Each row is a point on a landscape with many peaks, with its height.
A climber steps from a point to the highest of its 2 nearest points, and stops where none of them is higher. Distance is the straight distance between rows; heights are no part of it.
munor: [151 125  95  89 123 178 165 168 158  91 159 131 119 177  94 160 145 105
 141  81 111 166  59 138]  h=43.7
sifeb: [139 156 106  74 117 165 128 139 203 106 156 106  73 107 118 190 145 117
 121  93 130 162  84 104]  h=20.5
sed: [115  85 134 140 154 140 112 139 136  97 121 146 143 185  80 107 108  96
 166 146 146 134  77  95]  h=20.7
Pigi: [135 151 114  90 106 141 163 128 131  93 154 107 121 180 125 115 172 115
 184  92  95 151  72 130]  h=35.4
loke: [191 122 127  68 104 162 147 160 163 121 144 155  58 144 110 128 152 145
  77 106 207 199 124  67]  h=23.1
fep: [177 190 138 138  83 120 118 113 108 141 140 111 153 141 147 108 140 117
 154 142 132 145 188 185]  h=36.3
lapu: [105 112 106  88 124 117 136 133 124 171 131 131 113 155 128 110 128 186
  99 130 116 167  85 132]  h=39.3
boz: [149 149 107 150 125 183 155 169 169 135 150 125 103 103 118 191 160 115
 100  95 146 189  84 120]  h=25.0
Nuka: [106 125 158  89 125 104 129 118 148 133 101  95 103 121 147 121 127 118
 124 138 106 112 120 108]  h=28.9
tefam: [ 99  83  92  71 156 146 124 118 147 126  98 149 129 167 125 157  90 128
  96 130 196 119  74 103]  h=12.8
rili: [139 137  72 137  95 150 149 153 180 130 155 122 124 142 109 170 152 145
 134  82 180 193 106 140]  h=21.2
mebab: [ 69 151 106 115 114 130 133 113 118 115 131 126 127 122 126 158 130 124
 168 128 135  78  97 148]  h=44.0
Ged: [120 104 127 168 121 143 100 190 168 107 137 143 152 106  95 183  90 105
 149 146 134  96 103 164]  h=29.5
lebir: [ 98 109 142 138 165 107  85 131 135  62 150 160 132 160  94 127  82 127
 180 138 116  99  93 120]  h=17.6
Ritob: [105 104  82 128 147 169 149 137 151 147 164 173 125 152  83 135  92 114
 113 145 124  96  97 116]  h=62.1
tuzep: [150 151 114  81 135 157 146 142 146 164 131 133  95 144  98 112 154 102
  93 145 122 136 177  88]  h=64.7
tusi: [136 137 154 106 117 118 141  82  77 122  88 120 137 139 149 156 126 123
 101 174 141  79 231 138]  h=17.3
vaduf: [142 100 140 133  88 178 185 139 143 155 154 138 109 158 109 159 132 104
 113 142 192 131 102 152]  h=47.9
Bif: [173 119 147 152 113 171 189 150 128 176 187 133  73 147 124 140 149  84
 142 140 153 174 135 127]  h=58.3
Lov: [138 179 137 169  90  96  92 118  62  97 105 134 163 132 139 105 147 158
 145 105 139 137 159 204]  h=44.4
leboz: [159 105 122  94 120 166 139 166 172 143 139 147  97 122  92 109 100  80
  67 125 120 159 136  82]  h=54.9
katul: [144  82 103 103 141 188 150 164 168 126 142 153 135 148 101 154 120 105
 127 109 145 129  44  97]  h=52.3
lezu: [ 59 107 100 148 173 108 118 163 138 141 100 125 136  89 115 160 131 177
 140 133 115 113  93  98]  h=66.7
Midep: [ 72 149  90  86 113  89 128 122 114 175  85  87 137  82 201 140 142 131
 111  98 142 118 142 162]  h=30.1
kom: [141 152 104 151 133 181 148 136 133 171  61  96 130  99 155 116 175  83
 103 115 133 170 103 119]  h=38.3
Bera: [128 213 161 124 105  88  99  95  65 130  99 138 151  94 209  97 169 163
 154 123 117 110 191 145]  h=12.7
Vom: [138 150 175 140  95 132 138 110 115 123 104  98 149 108 153 106 129 104
 163 129 105 105 119 139]  h=35.3
kemiz: [151  95 156 180 121 121 128 122 109 152 153 126 137 105 107 115  93 176
  95 132  79 118 145 149]  h=62.2
Rane: [141 190 153 181 133 116  92 101 107 131 148 125 111  65 188 128 129 115
 168 133  73  99 173 126]  h=62.4
Kas: [173 119 108 108 114 167 194 149 155 150 215 142 100 165  94 108 145  96
 170 116 140 184 134 110]  h=48.5
matip: [139 167 103  89 155 166 139 118 128 127 154 151 111 163 111 113 158  68
 151 139  87 105 187  97]  h=53.5
sibus: [120 121  99 165 170 153 154 184 124 144 231 158 132 125  96 168 132 163
 198 108  95 121  81 156]  h=24.4
buke: [169  75 131  90 132 158 127 180 153 134 174 188 108 151  79 126  75 105
  91 119 120 187  92  85]  h=48.1
napan: [180 207 133 142 114 123  94 107  69 134 168 153 156 122 157  70 182 161
 149 136  86  76 159 129]  h=12.9
fenuk: [ 87  91 138  70 156  54 114  96  95  96  82 115 164 154 154  98 122 150
 117 138 126  78 154 114]  h=11.8
Gune: [146 105 129  54 135 140 133 118 144 128 127 153  95 193 114 112 122 102
 106 154 184 171 124  71]  h=27.4
menom: [ 99 119 121 185 167 138 139 156 129 138  91 119 105 118 107 156 153 123
 130 148 128 134  97  87]  h=55.8
Vem: [123 163 159 143 107 104 113 101  82 130  86 113 132 108 195 160 142 141
 131 132 127 121 207 165]  h=13.0
bod: [143 115 126 137 159 159 132 183 175 136 199 154 125 106  97 184  90 114
 170 125  96 109  87 151]  h=24.8
zubu: [ 88  87 147  99 110  85 100 116 174  83  87 119 122 108 127 169  62 142
 122 133 160  94 125 125]  h=39.2
zop: [121 107 142 179  98 118 128  94 133 154  97 110 181 101 156 101  93 107
 166 143 137  82 132 141]  h=42.2
mobi: [112 112  88  79 197  34  95 110  86  97 101 138 159 123 160 102 115 172
 108 143 107  91 207 117]  h=15.4
sifis: [ 79  73 112  98 138  84 152 118  97 187 100 115 136 138 145 115 119 174
  73 141 144 118 132 131]  h=47.5
dudot: [159 121 131 177 102 178 156 150 122 159  98 119 157 132 123 118 146  86
  66 129 123 169 124 133]  h=31.5
Fariv: [154 122 128 146 108 138 142 134 194 139 174 106 122 116 120 133 133  85
 204 121 148 145 112 133]  h=54.3
fevez: [133 103 150 103 129 125 155 113 129 138 167 144 101 198  89  87 137 141
 152 155 148 157 135  99]  h=31.8
Tev: [ 50 166 100 140 103 109 129 120  94 132  90 117 144  91 174 116 126 118
 142  91 139 123 118 147]  h=36.2
nel: [142 153 143 177 116 141 140 114 112 135  86 109  89 140 155 190 169 107
 106 150 182 156 168 138]  h=29.9
dotan: [ 99 105 162 178 112 103 122 114  81 148  92 135 164  84 136 133  91 179
 121 120  94 109 111 157]  h=51.8
Sulem: [125  68 124 118 148 122 128 111 142 127 101 143 137 148  91 113 106 104
  85 156 141 124 184  63]  h=17.2
fup: [122 119 136 124 114 136 120 123 201 152 135 109 146  95 121 117 106 112
 192 115 111 105  65 122]  h=63.7
kis: [137 162 149 167 130 123 114  98  69 111 112 143 180  89 155  88 133 107
 125 117  77  52 188 128]  h=49.0
Zigum: [102 123  91  46 187  74 118 122 119 133  81  91 137 105 170 117 151 145
  94 139 106 127 210  94]  h=19.5
dipad: [106 177 144 116 120  73 120 101 100 120 106 121 136 138 157 104 169 170
 187 141 147 122 159 129]  h=16.8
mifir: [153 138 132 132 106 148 135 109 139 114 112 119 151 179 121 107 153 102
 159 161 161 131 171 143]  h=30.0
Ruf: [161 176 138 161 150 153 114 147  99  93 168 146 107 151 116 141 167 109
 141 152 105 123 200 161]  h=29.0
suved: [124 150 112 172 146 107  90 104  63 136  78 125 183 130 134  84 165 143
 122 124 105  95 190 134]  h=40.3
Vob: [129 122 101 149 133 153 146 132 140 133 112 119 146 180 106 103 168  81
 148 142 170 145  95 108]  h=24.9
kan: [111 130 112 111 115  79 100  87  85 129 172 151 138 142 121  83 107 215
 115 116 109 104 120 159]  h=26.0
Roz: [174 109 157 146 136 173 146 191 156 108 119 124 106  91 122 173 132 114
  74 115 139 150  74 118]  h=29.8
non: [118 128 135 237 126 125 123 116  90 165 144 145 150  75 153 130  88 114
 159 139 121  80 145 148]  h=50.8
selu: [163 135 113 123 136 116  94  89 117  97 216 164 131 167 107  76 130 176
 151 115 105 122 110 140]  h=21.5
visik: [122 106 127  84 133 156 149 109 150  86  78 117 115 145 154 150 136 101
  69 128 192  87  93 111]  h=16.3
keb: [116 101 175 100 122 116 150 100  92 106  80 124 157 178 113  96 115 143
 108 149 101  90 135 142]  h=8.0
luve: [138 169 173 179  96  98 104 107 102  64 146 138 126 106 142 129 114 140
 151 121 132 110 155 180]  h=52.4
kob: [ 89 114 104  29 124  86  73  95 168  94 120 122 139 166 164 117  93 128
 159 107 137 138  87 113]  h=46.9
reka: [ 85 168  87 157 121 113 106 155 113  95 169 166 137 106 108 137 115 177
 159  98 117 126  91 180]  h=36.1
gefi: [ 99 153 122 143 139  93 104  82 103  99 158 148 126 135 127  85 123 155
 182 139 155  85 153 126]  h=20.4
viz: [134 150 151 101 119 155 146 145 168 123 175 113  53 105 120 163 134 112
 110 138 102 135 129 132]  h=16.5
Dode: [183 122 180 184 136 134 125 144 135 150 114 109 123 121 105 111 125  72
 117 165  94 158 182 118]  h=24.7
rim: [127 129 166 177 175 149 159 167  93 144 130 125  81 106 130 149 161 100
 120 136  87 139 109 123]  h=45.6
dapev: [187  88 103 110  91 159 165 159 172 131 152 147 116 156 107 146 144 148
 105  98 196 205  96 102]  h=19.8
kof: [118 130 119 119 135 117 130  90 121 154 136 128 121 121 121 129 115 157
  99 151 135 106 204 143]  h=21.3
fev: [149 165 149 230 112 104  90 134  96 100 144 137 161  82 148 104 105 112
 177 105 116 109 121 182]  h=62.0
pimod: [106  49  87  92 158 116 108 107 150 140  78 128 170 165 119 118  73 122
  70 139 159 139 129  91]  h=14.3
kip: [108 125 107 122 116 133  96 161 194  81  88 130 148  90 117 172  85 101
 127 127 150 109  86 130]  h=34.1
Dubon: [144 170 163 174 139 151 133 144  50 132 125 132 118 136 147 139 164 121
 120 137  93 111 156 154]  h=35.8
sedod: [182  82 130  95 134 155 162 172 145 132 178 162 115 186  79  87 139  74
 139 126 154 179  82  76]  h=41.3
Patus: [120 153 116 152 130 158 138 117 154 176  74  91 106  68 204 168 165 116
  98 116 164 142  94 100]  h=46.6
taz: [132 102 150  52 156 121 131 117 188 122 112 118  74 123 134 143 120 115
  76 139 132 117 146  64]  h=23.9
moz: [157 187 124 115 119 141 125  84 112 143 208 131 116 128 136  82 148 164
 173 116 102  99 140 137]  h=17.4
Mudev: [140  96 134  40 131 100  74  82 165 120 125 120 136 176 136  93  76 138
 133 125 125 177 120 112]  h=41.2
tisu: [143 113 158 180 126 129 116 155 154 120  94 113  99  98 119 180 138 128
  78 136 174 187 135 123]  h=35.6
teka: [150  98 165 104 125 161 143 162 138  55 126 149 126 176  90 143 107  98
  72 139 127 130  94 147]  h=1.8
tizo: [150 158 127 190 148 102 101 116  97 146 170 138 120  67 139 107 123 167
 119 119  74  99 172 124]  h=77.0
sikib: [129 154 101 187 156 128  95 120 132 100 165 142 117 122  84 115 140 125
 163 142 131 126 151 136]  h=24.1
bam: [ 74  93 104  85 124  98 101 112 166 135 106 118 148 129 139 106  84 133
 177 112 133 118  59  94]  h=54.1
Sope: [186 138 144 170  88 141 148 145 147 182 175 101 107 125 135 131 138 110
 159 126 112 194 125 152]  h=47.4
Gis: [144  91 168 163 131 115 134 110 140 148  77 106 133 115  99 125 106 130
  86 149 120 145 179  85]  h=20.3
lage: [ 63  79  82 115 173  88 121 106 123 149 130 144 138 104 117 118  95 183
 109 139 110 111 123 102]  h=56.6
vup: [153 169 157 120 114 148 127 130 129 151 127 101  90  96 156 161 133  91
 100 128  88 133 186 144]  h=12.4
vana: [161 152 157 131 129 144 148 143 107 133 142 101 138 141 131  97 182  80
 183 116  77 154 113 141]  h=27.8
Mosan: [134 124 164 139  99 113 133 125 107 118 144 107 146 156 116 107 151 168
 141 115  75 159  75 176]  h=28.4
Tidim: [143 185 120 118 143 147 113  94 121 119 125 120 143 113 130  84 137 102
 158 139  82  57 194 115]  h=43.8
Masoz: [ 78 153  92 107 108  89  89 132 107  95 130 134 146  94 124 117 107 192
 111  91 126 136 123 177]  h=31.1
feb: [ 93 133  99 121 125 153 122 116 105 144 162 136 144 118 113 113 100 138
 116 122  99  71  97 145]  h=52.2
Zul: [ 87  99 158 148 116  87 126 101 107  88 107 132 150  95 122 155  76 162
 121 123 129  81 146 141]  h=44.7
rufu: [102 128  92  74 141  42 130 124 134 149  71  82 167  77 187 100 131 120
 132 125 140 111 199 132]  h=24.0
ronek: [105 127 168 186 100 114 121 131  99 157  68 102 140 113 153 151 139 155
 116 117 131 178 111 142]  h=42.9
mufup: [119  97 125  89 115 103 106  88 167 126 165 125 115 170 102  93  86 169
 163 141 133 149 115 129]  h=36.6
zuno: [118 118 166 157 100 135 143 157 110 136 102 106 137 136 146 162 156 149
 114 112 108 164  43 146]  h=35.5
lir: [107 147  93 179 120 159 131 179  97 150 170 158 158 103 119 161 129 154
 174 105  95 108  75 185]  h=30.2
marem: [ 86 109  93 122 157 124 135 132 149 169  77 115 119  74 158 178 127 156
 107 124 169 117  84 104]  h=56.2
Zofe: [124  90 174 139 141 129 152 158  95  78  97 123 161 145 105 116 122 106
  94 130  95 116 117 145]  h=4.8
pevus: [109 150  94 137 134 119 128 125 107 139 109 116 113 138 122 148 158 139
  75 148 174 145 177 155]  h=25.1
ruka: [164 104 143  62 163 125 147 114 150 106  77 125  93 141 150 139 152 126
  53 140 207 124 158  83]  h=20.2

For each start below, name the point where the climber stops.
bod | tizo
dipad | lezu
Zofe | Ritob
tefam | fev
sed | fev

Call two points neighbours if one is among the 2 nearest of the other. Go from one point of each pair to the other, from neighbour to neighbour, staying as high as possible. Name the lowest point that can't be avoided.
fup / tuzep | sedod
tisu / fev | dapev
kis / lezu | mufup
lezu / reka | sibus
kis / fev | suved
Bif / fup | Sope
tuzep / tizo | Tidim
